Each row is a point on a tangle of strands that fork and nearly touch. The rows are in no order.
(in the rows, 128 means zero)
Two points are linked if the straight distance between their rows is under 142. Some points are linked to none.
j492: 139 96 140 151 99 116 132 127 162 125 146 91 191 130 155 131 123 132 159
 114 133 135 143 121 136 149 151 98 138 140 120 114 97 182 104 112 158
 90 128 137 125 104 142 112 113 179 113 86 146 111 125 138 133 85 159
 110 102 127 143 141 92 134 122 135
j213: 153 161 116 121 163 139 97 141 112 142 135 175 93 128 135 138 119 140
 119 125 133 80 90 124 116 149 157 108 137 124 166 125 173 86 137 123
 140 172 114 81 81 120 149 110 115 116 187 170 151 129 124 134 173 111
 120 126 120 157 75 129 170 84 130 110
j963: 135 90 125 113 115 156 148 117 154 162 151 139 185 116 136 127 138 133
 109 136 173 125 142 105 129 117 169 130 121 137 131 152 102 162 109 125
 158 98 156 151 121 99 114 114 132 141 103 95 126 111 116 112 127 134
 131 133 119 146 141 137 111 136 120 110
j10: 124 123 145 138 131 143 107 122 103 88 121 140 74 127 103 136 145 109
 140 85 134 128 113 89 111 113 124 113 107 132 124 125 107 167 112 116
 132 136 149 131 120 96 127 102 131 95 113 121 141 150 125 119 136 173
 97 65 85 142 120 149 131 85 93 116
j742: 135 147 106 138 178 112 130 150 145 120 144 107 151 108 129 107 105 124
 151 114 94 115 130 165 108 140 125 131 161 145 124 98 174 95 143 134
 121 146 110 123 112 186 152 165 117 130 160 171 128 126 130 131 144 118
 147 164 146 89 160 137 135 105 150 131
j370: 117 99 140 126 125 119 110 145 125 126 117 89 130 115 125 128 129 96 139
 159 111 156 126 134 156 149 119 174 125 83 96 137 121 125 148 105 92
 128 89 125 145 153 132 131 167 145 116 124 152 129 125 168 122 84 166
 156 134 91 88 83 119 175 116 128
j998: 126 101 114 104 126 151 113 119 99 135 122 134 97 146 130 164 156 151
 132 120 115 155 117 147 157 143 115 148 127 93 163 142 92 86 153 128
 107 122 129 141 130 110 127 100 133 132 132 118 129 125 155 105 111 148
 123 109 136 148 88 101 134 105 112 115
j165: 123 120 106 114 135 129 189 175 138 135 156 119 161 128 147 99 101 151
 126 117 124 116 130 164 128 77 135 93 103 165 149 131 126 143 90 148
 160 128 130 138 106 155 128 122 80 126 145 107 118 97 107 111 141 112
 118 168 98 140 206 165 134 124 135 134
j450: 133 142 124 148 117 111 150 181 127 120 129 96 125 131 145 115 83 141
 143 113 123 83 107 119 139 131 136 88 120 140 152 111 118 135 93 114
 157 150 106 87 88 98 139 121 103 145 157 122 156 110 112 159 154 72 134
 129 84 163 115 152 138 116 140 148
j535: 136 85 141 107 84 130 85 119 137 125 104 122 111 134 152 131 135 131 107
 165 113 141 94 95 170 174 144 167 136 95 124 120 115 123 127 93 98 144
 91 95 131 117 120 115 145 144 136 115 141 115 153 157 113 46 187 127
 126 121 38 105 115 156 127 123
j570: 141 144 176 161 110 137 119 89 129 96 130 154 125 140 107 131 164 116
 107 103 141 142 160 103 93 102 142 80 130 154 108 105 117 188 124 132
 135 111 176 146 152 108 133 91 131 117 83 98 121 148 148 103 110 179 79
 50 107 117 146 164 94 95 106 126
j473: 125 160 116 167 146 98 143 149 113 105 136 71 116 111 108 101 121 92 167
 101 132 110 149 121 117 115 104 97 104 135 115 138 153 141 117 134 152
 124 124 139 120 120 137 164 124 116 115 153 148 158 92 153 151 156 89
 143 130 124 173 122 140 124 131 162
j27: 118 124 127 124 105 113 154 98 172 140 118 128 186 120 142 115 115 144
 126 163 124 157 167 146 122 126 122 154 169 136 88 126 134 123 142 138
 108 103 130 143 173 156 106 164 118 163 101 100 89 119 136 122 89 125
 166 173 176 104 141 123 111 171 157 149
j672: 115 117 127 117 119 155 123 90 105 130 108 152 83 150 115 145 148 147
 117 119 142 138 103 121 140 128 111 144 106 108 157 151 100 110 133 134
 107 111 148 132 134 72 98 127 134 125 107 119 125 141 136 111 119 165
 108 122 140 172 101 106 149 116 119 135
j77: 135 167 170 160 102 138 128 114 111 91 130 183 76 154 134 124 119 150
 109 117 123 120 135 86 99 97 107 88 118 141 129 106 98 173 112 137 138
 127 165 118 149 73 131 88 116 105 103 125 118 126 121 125 125 166 76 81
 101 160 136 158 144 108 141 141
j980: 140 124 131 163 130 79 125 136 165 93 131 51 174 113 132 109 107 87 170
 108 109 138 146 128 135 164 124 120 148 115 77 111 143 151 123 103 124
 99 108 126 126 135 152 139 140 169 108 133 155 151 113 171 113 91 167
 146 140 82 125 111 106 147 142 154
j65: 137 107 154 146 121 143 127 108 155 115 151 176 151 136 137 129 141 122
 112 92 124 120 142 110 96 103 154 90 140 158 131 106 125 165 117 134
 132 131 170 146 145 113 134 92 123 121 103 107 119 123 144 85 130 158
 107 53 97 126 149 166 91 68 125 97
j757: 85 118 137 158 98 108 136 114 119 139 95 116 93 134 125 142 117 115 124
 152 124 158 133 112 175 114 103 159 122 99 121 142 110 129 130 139 103
 100 140 139 177 78 104 164 148 152 95 111 114 130 131 136 122 126 137
 137 136 131 132 98 117 158 125 157
j57: 132 153 150 158 122 120 136 111 128 105 130 78 142 136 156 131 136 139
 133 121 115 138 173 164 131 137 128 98 130 115 134 132 117 112 139 122
 145 99 112 128 142 115 160 149 128 154 113 111 126 136 130 152 137 129
 97 148 167 139 142 113 148 139 150 165
j931: 148 205 169 182 121 84 117 123 116 77 137 91 112 136 133 111 127 114 145
 96 118 121 182 110 108 117 113 81 123 145 124 84 141 146 132 139 146
 122 139 132 149 127 146 130 122 109 114 144 117 152 113 134 129 164 83
 103 135 106 176 144 140 106 132 168
j987: 112 112 105 105 133 149 133 169 94 146 135 131 105 116 106 147 139 116
 128 143 113 123 100 137 134 121 112 155 120 110 146 142 127 115 138 128
 128 148 110 144 107 167 128 117 142 101 148 137 138 116 133 130 138 120
 125 112 111 113 126 117 120 131 108 100
j150: 146 139 125 80 99 126 98 99 144 137 108 201 85 144 138 126 133 163 77
 147 148 95 92 103 130 160 141 155 150 133 140 118 152 110 119 128 116
 162 132 68 123 106 105 126 113 125 169 144 91 129 139 113 108 108 160
 146 140 160 73 146 152 126 146 102
j456: 113 126 80 102 154 133 160 145 136 154 123 124 174 125 137 117 121 133
 136 170 108 137 145 197 137 106 116 167 132 131 116 151 150 114 146 148
 115 143 93 146 127 199 145 177 117 129 147 145 110 89 137 144 123 96
 161 194 158 107 147 132 124 165 146 129
j677: 145 178 150 148 109 131 142 117 127 112 144 182 92 143 130 100 104 145
 94 128 131 95 133 95 78 106 102 97 125 140 133 101 136 149 107 149 146
 140 155 106 144 95 111 123 104 106 114 153 98 137 101 111 146 174 84
 132 109 153 148 146 171 132 156 143
j657: 132 154 151 157 103 133 154 89 131 130 144 109 169 129 131 124 154 130
 102 150 145 145 188 134 117 110 147 92 118 140 130 150 114 168 132 146
 155 102 165 168 149 109 133 128 120 143 75 86 128 136 138 122 116 168
 77 120 149 128 180 146 113 160 136 151
j90: 140 102 111 62 119 142 108 107 163 167 121 199 138 140 137 130 142 153
 85 164 158 121 105 105 132 149 154 173 145 122 129 138 120 111 132 125
 123 145 131 103 129 112 94 128 131 120 148 137 98 115 146 103 99 112
 168 156 164 161 67 124 122 144 135 99
j595: 148 153 134 145 179 116 113 118 138 116 147 103 146 101 126 113 136 99
 157 96 98 125 152 150 90 142 131 118 141 147 112 96 178 99 164 134 122
 132 128 141 127 194 159 148 125 121 136 160 137 148 136 113 135 156 118
 131 165 60 181 141 123 98 143 118
j894: 133 116 129 130 132 155 104 84 120 112 114 157 100 124 74 114 161 102
 118 99 163 123 123 86 93 109 140 124 117 134 112 146 124 162 127 117
 139 123 170 139 129 96 103 112 150 108 97 134 140 156 120 119 133 186
 105 98 115 130 119 136 126 105 96 120
j345: 130 141 103 119 146 155 173 152 131 136 159 151 136 112 123 95 112 140
 115 130 130 112 135 156 99 83 115 109 114 152 136 136 144 144 113 156
 151 146 145 151 103 155 117 139 100 102 125 144 112 114 108 105 144 155
 101 154 109 129 202 162 134 126 136 119
j910: 119 154 154 145 138 101 102 109 95 100 101 88 64 126 107 137 148 88 161
 110 100 150 133 126 142 131 105 155 118 112 101 111 136 103 163 125 98
 122 120 137 165 151 136 145 159 121 118 134 136 171 126 140 126 152 126
 116 150 90 129 106 130 120 106 132
j562: 128 123 126 109 127 163 108 121 103 143 130 155 94 110 99 144 152 106
 120 138 144 103 103 100 120 127 140 148 110 102 135 142 132 127 136 106
 140 155 122 126 109 128 134 103 151 97 139 147 162 136 133 139 157 143
 114 97 117 127 91 119 140 118 101 90
j951: 137 110 118 100 102 126 88 135 120 134 98 146 87 136 137 119 133 135 98
 162 126 108 85 106 165 178 131 169 139 100 141 136 146 100 125 115 107
 154 89 75 115 114 107 119 133 136 161 130 128 133 149 156 123 82 169
 140 141 160 53 113 143 152 126 125
j126: 135 149 141 141 139 127 105 128 88 88 113 112 51 123 106 137 137 85 161
 89 129 120 111 93 136 118 118 92 97 124 116 116 128 139 125 98 140 154
 121 108 104 99 149 117 142 91 128 139 165 156 123 148 153 159 98 75 92
 145 105 139 146 91 84 127
j354: 154 165 186 176 102 114 99 93 126 77 131 140 91 149 146 135 132 140 133
 98 109 113 159 84 113 120 134 76 124 148 126 90 103 158 123 118 139 125
 154 115 146 79 157 101 127 121 103 112 122 149 132 132 119 133 86 69
 124 136 132 161 135 87 127 144
j152: 132 157 138 149 141 142 129 103 105 112 126 106 112 156 137 136 127 163
 134 107 137 127 146 141 141 132 111 105 113 127 153 142 120 97 134 135
 135 98 129 114 129 86 134 146 129 136 116 132 120 147 112 123 144 142
 90 156 160 181 137 108 173 112 149 167
j701: 114 65 87 77 138 125 171 177 158 175 130 115 200 131 142 132 114 159 133
 136 167 144 97 142 167 109 162 141 95 148 141 158 123 144 85 130 155
 119 116 134 75 154 102 112 93 145 153 107 111 87 119 115 120 70 168 162
 102 151 154 142 117 148 118 124
j887: 134 84 151 131 93 142 124 118 135 136 137 94 153 123 147 152 134 118 136
 130 138 146 134 105 148 130 170 113 105 123 137 137 80 170 107 108 160
 105 124 148 126 103 142 89 135 145 104 81 158 109 134 138 125 93 128 90
 104 129 116 121 95 127 104 126
j786: 147 133 149 127 160 131 90 107 134 113 142 131 122 108 118 145 156 94
 158 91 111 120 136 140 93 139 144 118 138 140 114 90 161 99 171 123 120
 135 118 138 136 186 166 117 150 112 137 141 159 149 137 106 136 152 119
 86 139 76 128 125 109 85 119 91
j114: 125 124 75 69 156 159 126 127 119 169 121 202 112 150 112 139 141 163 95
 133 156 117 91 148 132 133 117 160 131 121 155 156 148 92 143 157 123
 153 141 123 102 124 87 121 119 116 163 164 90 128 140 95 129 148 133
 148 145 165 88 125 153 117 113 101
j87: 121 110 107 81 128 166 155 127 131 172 138 190 138 129 120 133 131 141
 89 155 145 130 107 115 112 103 134 155 142 131 145 130 103 139 118 153
 125 142 163 142 129 136 97 120 125 99 130 137 94 108 143 84 103 146 134
 113 113 135 126 143 106 132 130 97
j50: 101 138 104 162 149 93 141 152 124 110 127 61 127 120 124 104 121 96 169
 118 114 135 151 158 130 122 92 124 112 130 110 136 148 127 128 147 123
 106 116 154 138 148 138 180 130 136 112 138 128 138 100 156 126 141 118
 148 134 100 184 126 125 137 133 155
j400: 92 107 120 115 101 137 160 151 130 159 127 153 127 122 123 140 114 147
 103 147 135 148 109 121 127 109 113 158 133 139 143 131 97 152 112 148
 114 118 154 141 146 122 83 135 115 117 120 112 89 103 131 90 105 136
 137 117 106 136 146 135 108 147 130 128
j201: 120 91 110 93 143 139 128 125 140 178 130 132 200 110 138 140 130 131
 130 170 123 159 149 155 121 123 137 180 142 112 106 155 109 115 162 136
 98 114 116 155 156 187 121 141 134 137 110 114 110 107 144 133 83 114
 167 166 167 89 110 99 101 182 127 117
j157: 161 161 120 125 153 102 104 143 134 135 123 143 126 114 118 112 99 117
 118 137 137 78 102 109 112 157 152 115 151 131 135 126 192 91 122 108
 139 176 95 72 82 128 137 139 120 124 188 177 155 138 108 158 172 93 149
 160 138 131 102 129 162 114 142 109
j735: 135 97 125 101 152 135 98 107 144 141 116 127 166 123 136 141 138 139
 149 141 113 162 139 167 124 150 127 167 148 111 103 145 131 77 177 123
 85 115 106 124 159 171 122 130 137 167 118 123 126 130 144 132 94 118
 179 167 176 97 83 80 124 146 135 111
j297: 102 155 97 111 143 160 160 129 82 148 126 148 100 129 119 133 119 124
 115 151 126 116 122 157 125 96 93 148 109 105 148 154 132 125 145 167
 128 134 147 145 133 151 118 135 131 100 133 156 123 126 123 127 139 166
 87 149 132 122 153 131 152 151 129 113
j460: 113 143 143 160 93 106 166 115 140 141 132 105 164 125 143 134 119 135
 119 158 109 162 176 155 127 114 121 130 148 128 121 113 114 147 136 153
 118 100 140 157 183 149 127 149 116 156 102 92 104 103 150 122 97 121
 125 133 139 103 168 126 100 173 150 158
j272: 137 129 126 169 129 86 129 135 177 112 152 78 191 126 146 106 113 114
 169 96 131 133 166 129 127 155 132 102 157 148 94 102 138 177 111 126
 144 91 134 148 133 116 141 133 119 176 103 114 137 132 121 137 121 103
 159 131 126 107 166 150 99 142 133 144
j251: 124 97 135 137 109 117 139 166 134 112 111 91 146 128 151 136 106 125
 138 154 97 153 107 154 166 163 121 152 136 83 109 113 121 124 140 100
 104 128 72 109 132 153 141 128 142 162 141 132 152 100 146 174 122 54
 169 144 113 103 73 102 123 175 130 141
j119: 140 107 131 118 143 138 130 125 152 132 150 175 144 133 146 127 128 159
 120 87 125 127 133 137 113 118 145 99 143 156 148 116 119 122 121 137
 123 131 155 132 130 120 125 112 111 133 119 120 101 119 139 74 136 153
 121 98 115 152 143 141 126 68 142 114
j136: 139 171 130 122 139 156 159 110 123 132 158 186 124 124 126 93 114 135
 97 118 147 106 133 128 79 97 113 94 125 148 126 120 143 148 123 156 149
 144 175 126 130 132 112 126 110 93 120 169 121 129 111 93 151 196 79
 136 119 129 175 155 158 130 152 127
j121: 128 80 61 83 163 144 114 172 143 181 134 148 177 108 94 121 128 128 121
 153 149 117 101 126 135 134 138 168 116 134 120 168 154 107 116 114 130
 149 102 138 82 165 110 141 134 116 149 145 128 119 121 135 130 112 168
 163 126 127 109 118 113 142 109 98
j351: 118 127 114 142 161 112 127 166 114 112 139 61 138 107 118 131 125 90
 182 107 106 132 128 151 129 144 111 116 124 126 111 123 139 118 137 99
 119 123 87 142 106 169 163 142 150 134 142 136 167 138 130 156 134 118
 139 129 111 84 133 121 111 121 111 121
j171: 132 107 135 133 110 140 155 104 167 157 145 123 214 111 149 118 138 142
 113 147 152 139 175 139 119 120 162 111 135 146 129 149 113 163 122 140
 152 99 154 161 140 123 134 129 113 153 92 83 113 104 138 112 120 132
 126 139 139 126 167 140 106 159 146 136
j849: 141 121 157 107 85 154 100 55 135 132 112 171 86 127 127 132 154 143 87
 157 148 123 111 76 133 139 149 162 136 118 141 134 98 140 120 114 114
 120 153 112 147 64 99 114 132 117 110 121 125 132 144 126 100 131 139
 136 144 146 82 126 133 145 143 124
j314: 133 137 135 144 114 113 122 127 133 123 129 123 121 117 126 117 127 118
 125 128 119 120 136 123 118 142 131 140 146 131 119 117 123 139 118 114
 132 135 115 125 137 137 133 132 134 135 128 130 134 137 125 131 133 113
 140 132 129 124 127 123 129 145 140 125
j956: 135 65 109 105 148 137 145 137 176 170 140 148 214 136 160 136 122 160
 132 119 149 136 130 154 146 132 175 124 136 144 141 126 122 122 113 108
 142 124 117 130 108 135 136 114 118 163 144 98 123 78 141 103 126 88
 166 133 126 163 120 127 99 100 130 113
j493: 105 88 103 107 127 119 180 179 136 144 128 90 167 130 135 130 110 156
 134 118 134 141 118 166 165 101 135 119 99 154 149 151 118 131 87 143
 158 110 119 131 99 148 111 112 92 149 144 92 122 99 113 115 128 94 140
 161 97 143 174 140 127 133 126 144
j988: 136 85 88 111 165 127 86 153 143 163 123 125 165 106 91 119 139 99 145
 140 140 117 99 108 129 156 131 159 126 125 96 169 164 100 131 88 115
 155 95 119 86 142 118 129 147 134 142 156 168 148 123 155 134 106 171
 151 138 119 82 98 117 135 116 94
j199: 122 107 114 121 117 122 152 196 125 138 126 91 139 133 148 134 96 149
 136 135 116 114 89 149 156 136 139 119 124 132 160 125 122 123 101 117
 154 145 98 102 90 145 147 102 114 145 175 117 154 97 137 151 152 61 149
 131 78 145 106 141 115 132 125 137
j204: 122 106 105 151 157 100 133 168 158 112 141 60 187 104 121 111 108 86
 185 119 102 141 140 160 123 163 107 143 136 136 80 128 155 136 135 106
 106 112 99 148 114 172 156 141 138 154 132 133 156 127 124 166 108 104
 171 150 126 73 139 111 99 146 134 133
j390: 117 97 139 120 112 140 119 123 100 122 124 121 104 141 135 175 149 138
 137 111 108 173 127 125 135 120 129 125 126 114 143 125 80 124 144 128
 110 110 137 156 149 120 142 100 140 117 121 87 135 120 158 105 105 140
 116 62 115 120 108 119 99 98 97 117
j826: 137 94 110 114 136 131 128 182 132 142 119 101 153 131 150 132 113 140
 129 157 117 138 90 158 159 160 137 136 134 104 141 131 134 99 127 103
 118 151 74 100 90 160 150 111 136 156 179 135 157 99 146 157 140 58 168
 139 101 130 56 115 117 141 120 124
j340: 143 123 118 133 153 106 133 166 159 113 165 141 159 135 147 107 114 164
 151 78 104 125 126 139 113 127 134 87 158 175 140 94 128 129 102 140
 130 127 133 125 114 121 128 130 89 134 131 128 101 119 126 91 143 115
 145 115 91 147 171 150 126 62 156 127
j292: 156 139 159 136 133 134 88 75 125 97 121 111 101 141 142 132 137 140 141
 102 133 133 129 118 144 163 133 117 128 121 140 132 124 92 139 105 113
 111 127 111 129 70 137 129 140 139 118 122 137 163 131 131 140 134 121
 134 176 159 95 96 161 95 142 144
j63: 152 179 169 172 127 110 127 117 123 83 150 139 129 144 124 103 145 121
 105 92 124 140 177 108 85 115 117 72 127 161 108 89 138 170 128 149 143
 106 167 149 149 118 127 126 111 120 86 128 98 158 131 102 121 187 74 80
 122 109 184 168 120 102 132 147
j58: 132 167 146 114 131 121 92 94 89 108 98 155 40 142 113 137 130 123 121
 114 128 108 91 101 135 149 108 147 132 117 143 121 159 78 144 147 110
 143 131 82 140 94 115 129 124 114 140 169 116 163 108 129 141 149 117
 133 149 145 111 111 187 120 131 130
j107: 100 117 141 123 90 132 177 124 110 167 119 145 145 123 143 165 119 141
 98 186 145 174 127 106 138 97 132 145 137 122 143 119 81 165 112 164
 110 93 167 156 169 123 104 119 123 119 105 89 97 87 148 105 83 117 126
 104 120 123 150 131 90 169 135 149
j238: 121 136 136 144 104 136 154 173 108 126 140 137 97 139 139 120 89 157
 120 125 131 90 107 113 132 102 133 97 92 135 162 133 98 155 99 126 169
 140 114 95 104 90 130 97 93 114 138 112 152 105 99 140 151 117 94 113
 83 174 133 150 158 123 126 142
j927: 131 129 125 135 150 125 139 171 114 124 150 92 132 122 131 138 115 120
 157 97 120 110 124 150 128 118 131 81 105 134 145 130 118 127 115 108
 161 131 119 128 92 128 159 110 130 124 144 117 175 128 110 135 157 122
 106 112 97 137 150 141 127 90 118 119
j759: 96 130 130 132 118 151 153 116 98 128 111 141 84 153 115 134 116 139 104
 136 149 135 111 121 145 94 97 119 86 111 154 166 95 132 110 155 124 111
 161 142 144 69 94 132 131 115 100 116 118 130 113 124 133 163 85 133
 120 181 148 117 155 143 119 144
j680: 130 98 106 107 176 119 94 136 152 136 120 111 165 114 102 126 135 109
 161 133 113 138 119 135 113 152 120 177 134 129 86 156 156 84 165 105
 92 130 98 126 128 170 121 143 147 148 127 137 145 151 111 150 116 117
 177 168 163 91 98 81 120 146 129 111
j14: 136 195 155 174 134 78 115 117 110 79 128 49 101 121 119 113 127 85 172
 107 124 124 163 115 135 124 110 88 106 120 103 109 144 137 132 115 152
 116 116 122 132 115 151 150 141 115 117 148 149 165 104 165 140 149 93
 124 152 105 155 121 138 122 127 176
j741: 118 142 108 79 121 173 175 122 120 166 128 196 111 147 122 127 120 156
 67 160 167 114 106 123 119 101 113 142 125 115 144 142 117 132 115 157
 126 133 165 120 130 107 83 131 122 92 137 153 94 109 134 101 125 166
 110 142 119 167 129 140 152 154 134 115
j964: 110 155 119 113 126 152 183 108 118 146 120 162 107 160 124 120 116 167
 97 142 151 135 120 144 119 94 98 111 123 130 147 141 113 125 121 169
 116 109 170 125 143 100 93 153 110 112 116 140 89 122 118 91 125 176
 102 149 128 172 146 126 150 154 155 138
j902: 138 126 126 134 183 130 112 144 125 126 153 106 141 108 120 153 149 93
 172 97 113 119 118 151 113 140 144 91 124 132 128 116 150 89 154 97 135
 145 104 146 95 181 178 131 154 118 160 146 174 129 134 130 159 135 130
 103 116 95 124 124 108 77 121 96
j613: 115 154 135 131 143 114 105 103 94 104 97 130 62 131 97 136 138 108 140
 98 119 130 118 117 129 136 100 159 125 127 120 123 148 92 155 147 100
 131 149 124 152 124 106 146 146 110 117 161 118 165 106 121 134 172 117
 129 149 116 142 112 152 109 124 127
j665: 133 155 87 110 159 108 129 155 142 142 131 148 141 114 108 102 100 123
 117 144 136 90 110 126 114 134 128 144 145 147 114 128 195 103 120 129
 137 172 104 95 87 161 117 175 120 115 179 178 119 135 108 134 152 106
 155 189 147 125 137 143 152 141 136 118
j147: 139 118 114 91 98 156 105 112 127 142 115 201 76 141 137 124 140 150 72
 165 156 87 85 87 144 147 143 162 127 111 172 143 135 127 114 124 138
 163 128 88 104 88 108 102 123 97 166 148 118 123 144 131 127 118 133
 125 120 178 64 139 157 142 124 110
j880: 117 97 126 128 139 131 124 131 133 137 117 95 174 107 123 131 142 88 146
 170 107 174 150 150 132 134 122 178 133 104 76 156 122 130 166 113 82
 113 107 158 163 187 140 140 153 137 101 121 135 118 129 165 99 112 162
 151 155 62 107 85 103 192 121 133
j69: 122 115 114 116 155 175 133 93 110 136 130 162 121 132 87 127 144 125
 108 105 173 122 118 123 100 101 131 127 105 115 134 172 125 134 125 131
 140 124 172 150 123 99 99 117 150 103 101 153 131 148 110 121 145 204
 76 124 127 145 135 127 152 124 111 114
j93: 133 157 170 162 102 112 110 127 123 85 130 77 112 142 139 162 140 116
 157 113 94 154 153 146 133 127 121 93 129 120 118 83 108 130 148 120
 134 115 114 144 155 153 183 120 153 118 132 98 140 130 154 128 112 128
 110 65 118 97 135 136 103 100 96 134
j718: 140 164 174 164 102 117 122 73 123 117 123 111 144 128 137 123 143 133
 111 138 132 147 181 132 124 132 135 112 133 122 116 131 114 132 150 130
 133 102 144 144 169 109 142 136 138 150 90 98 130 149 135 134 116 155
 93 126 172 121 142 122 120 147 141 155
j537: 136 149 112 115 129 161 103 133 99 125 122 201 59 143 116 131 127 143 99
 135 140 89 84 111 120 137 123 127 122 117 168 130 154 113 133 138 138
 163 135 93 100 103 117 103 113 103 161 164 127 135 121 120 150 148 103
 118 107 169 88 138 182 112 116 113
j522: 129 118 150 143 97 137 137 134 109 121 128 126 105 135 139 151 123 142
 122 129 134 132 120 112 139 117 134 115 100 124 150 131 84 163 105 118
 145 124 137 133 128 95 137 105 116 129 123 99 140 115 126 126 136 126
 105 98 95 155 133 135 125 130 117 138
j273: 127 135 116 145 123 110 147 154 150 125 145 125 140 130 143 110 105 143
 133 115 112 117 143 141 124 136 120 118 154 157 125 100 129 136 107 136
 136 129 118 125 129 147 122 149 104 146 137 130 103 113 126 110 138 108
 149 144 121 131 155 148 124 124 150 132
j875: 134 134 98 113 160 121 128 146 135 143 131 128 158 109 121 112 117 121
 141 155 112 108 124 159 122 140 125 155 145 129 111 137 173 101 146 119
 121 156 90 118 100 184 149 157 133 127 173 163 137 122 123 149 141 96
 160 179 151 96 128 125 139 149 140 113
j831: 133 94 90 83 160 143 112 121 184 173 132 188 172 135 129 114 139 155 106
 128 163 107 119 137 129 134 155 149 152 146 125 139 153 95 132 116 128
 147 130 119 108 132 102 143 132 136 152 133 103 126 130 89 131 117 174
 158 157 161 95 130 121 102 132 97
j459: 115 145 140 146 115 105 99 140 98 92 109 95 66 127 125 139 137 108 161
 97 104 124 114 103 146 146 116 115 128 118 126 109 120 123 123 112 109
 147 112 112 129 107 150 127 146 120 133 139 147 147 130 142 141 124 128
 96 108 134 100 127 139 94 107 132
j685: 141 153 192 176 74 103 93 91 127 70 120 91 101 156 153 154 145 132 152
 110 95 149 154 113 135 135 134 82 122 124 118 84 84 158 128 104 137 112
 129 138 144 92 171 117 140 136 114 86 139 143 143 149 112 108 113 59
 121 117 123 136 110 106 112 146
j306: 115 93 112 97 147 168 133 104 129 158 132 153 162 114 103 133 159 121
 110 132 174 131 132 116 114 110 143 148 122 121 131 173 105 132 129 129
 132 107 173 161 125 104 101 114 151 124 89 110 126 135 122 109 121 166
 119 125 134 135 129 125 112 124 112 108
j807: 110 100 65 89 152 152 137 180 110 165 126 136 127 121 107 135 126 138
 112 142 136 119 88 149 147 117 119 152 113 131 157 160 139 107 115 141
 137 155 110 136 80 158 108 122 115 114 168 143 122 111 129 120 138 108
 138 146 105 142 126 124 125 124 113 112
j895: 112 153 161 169 104 87 99 107 104 91 99 93 65 128 108 125 137 74 152 115
 121 140 138 92 162 124 118 132 120 121 105 105 127 141 124 109 112 124
 119 125 151 97 128 142 157 123 106 120 136 158 121 154 126 133 135 104
 129 109 130 116 119 123 102 152
j882: 132 153 141 115 111 109 92 116 112 119 96 135 70 129 119 114 124 123 108
 148 133 96 91 103 152 166 130 156 132 111 137 134 171 84 119 130 115
 160 96 68 122 106 110 133 127 127 155 155 130 152 111 165 147 104 140
 164 147 143 98 113 168 148 138 123
j514: 107 123 101 123 130 105 161 115 149 142 113 116 164 126 144 112 119 120
 143 166 113 146 163 172 139 115 106 173 145 121 91 150 154 114 149 156
 92 129 109 147 163 172 122 187 126 143 123 136 93 114 122 146 100 119
 149 197 176 95 151 102 126 192 172 146
j976: 108 131 157 131 90 130 178 130 115 144 127 116 160 132 156 152 127 148
 103 159 125 160 161 149 132 92 135 117 128 122 146 118 85 160 121 168
 135 101 151 167 163 143 134 111 107 123 114 81 113 88 152 119 105 128
 90 106 122 124 178 142 100 158 140 145
j904: 131 173 163 169 120 87 117 125 121 88 139 99 115 122 135 126 126 113 144
 99 91 138 166 141 107 129 106 116 150 144 118 69 140 137 141 139 128
 119 130 139 161 169 156 132 136 124 127 130 120 139 137 116 115 135 107
 96 134 79 163 145 119 110 134 143
j709: 123 108 140 128 97 126 112 117 138 132 117 127 114 125 134 143 128 125
 125 148 112 142 123 109 139 160 132 169 153 108 118 122 110 128 139 111
 107 125 116 122 150 139 121 119 141 144 124 116 125 124 139 130 112 93
 165 122 139 112 85 108 113 148 131 123

A fork is a point with three links. Follow the links from the first point to the second and name the forks in between, in order.
j10 / j742 | j709 j370
j152 / j63 | j709
j57 / j473 | j709 j931
j351 / j121 | j370
j807 / j473 | j370 j709 j931

A fork is a point with three links, a tip a point with one. Leave the first point through the second and follow the links. Name the first fork or tip that comes.
j887 / j492 | j875
j57 / j718 | j709
j460 / j976 | j390
j894 / j69 | j292
j904 / j93 | j701
j980 / j272 | j370
j165 / j345 | j931

Follow the links from the first point to the second, and from the first to the third. Name the last point that the two ways share.
j201 / j718 / j980 | j370
j171 / j273 / j987 | j709
j492 / j345 / j735 | j370
j340 / j157 / j910 | j709
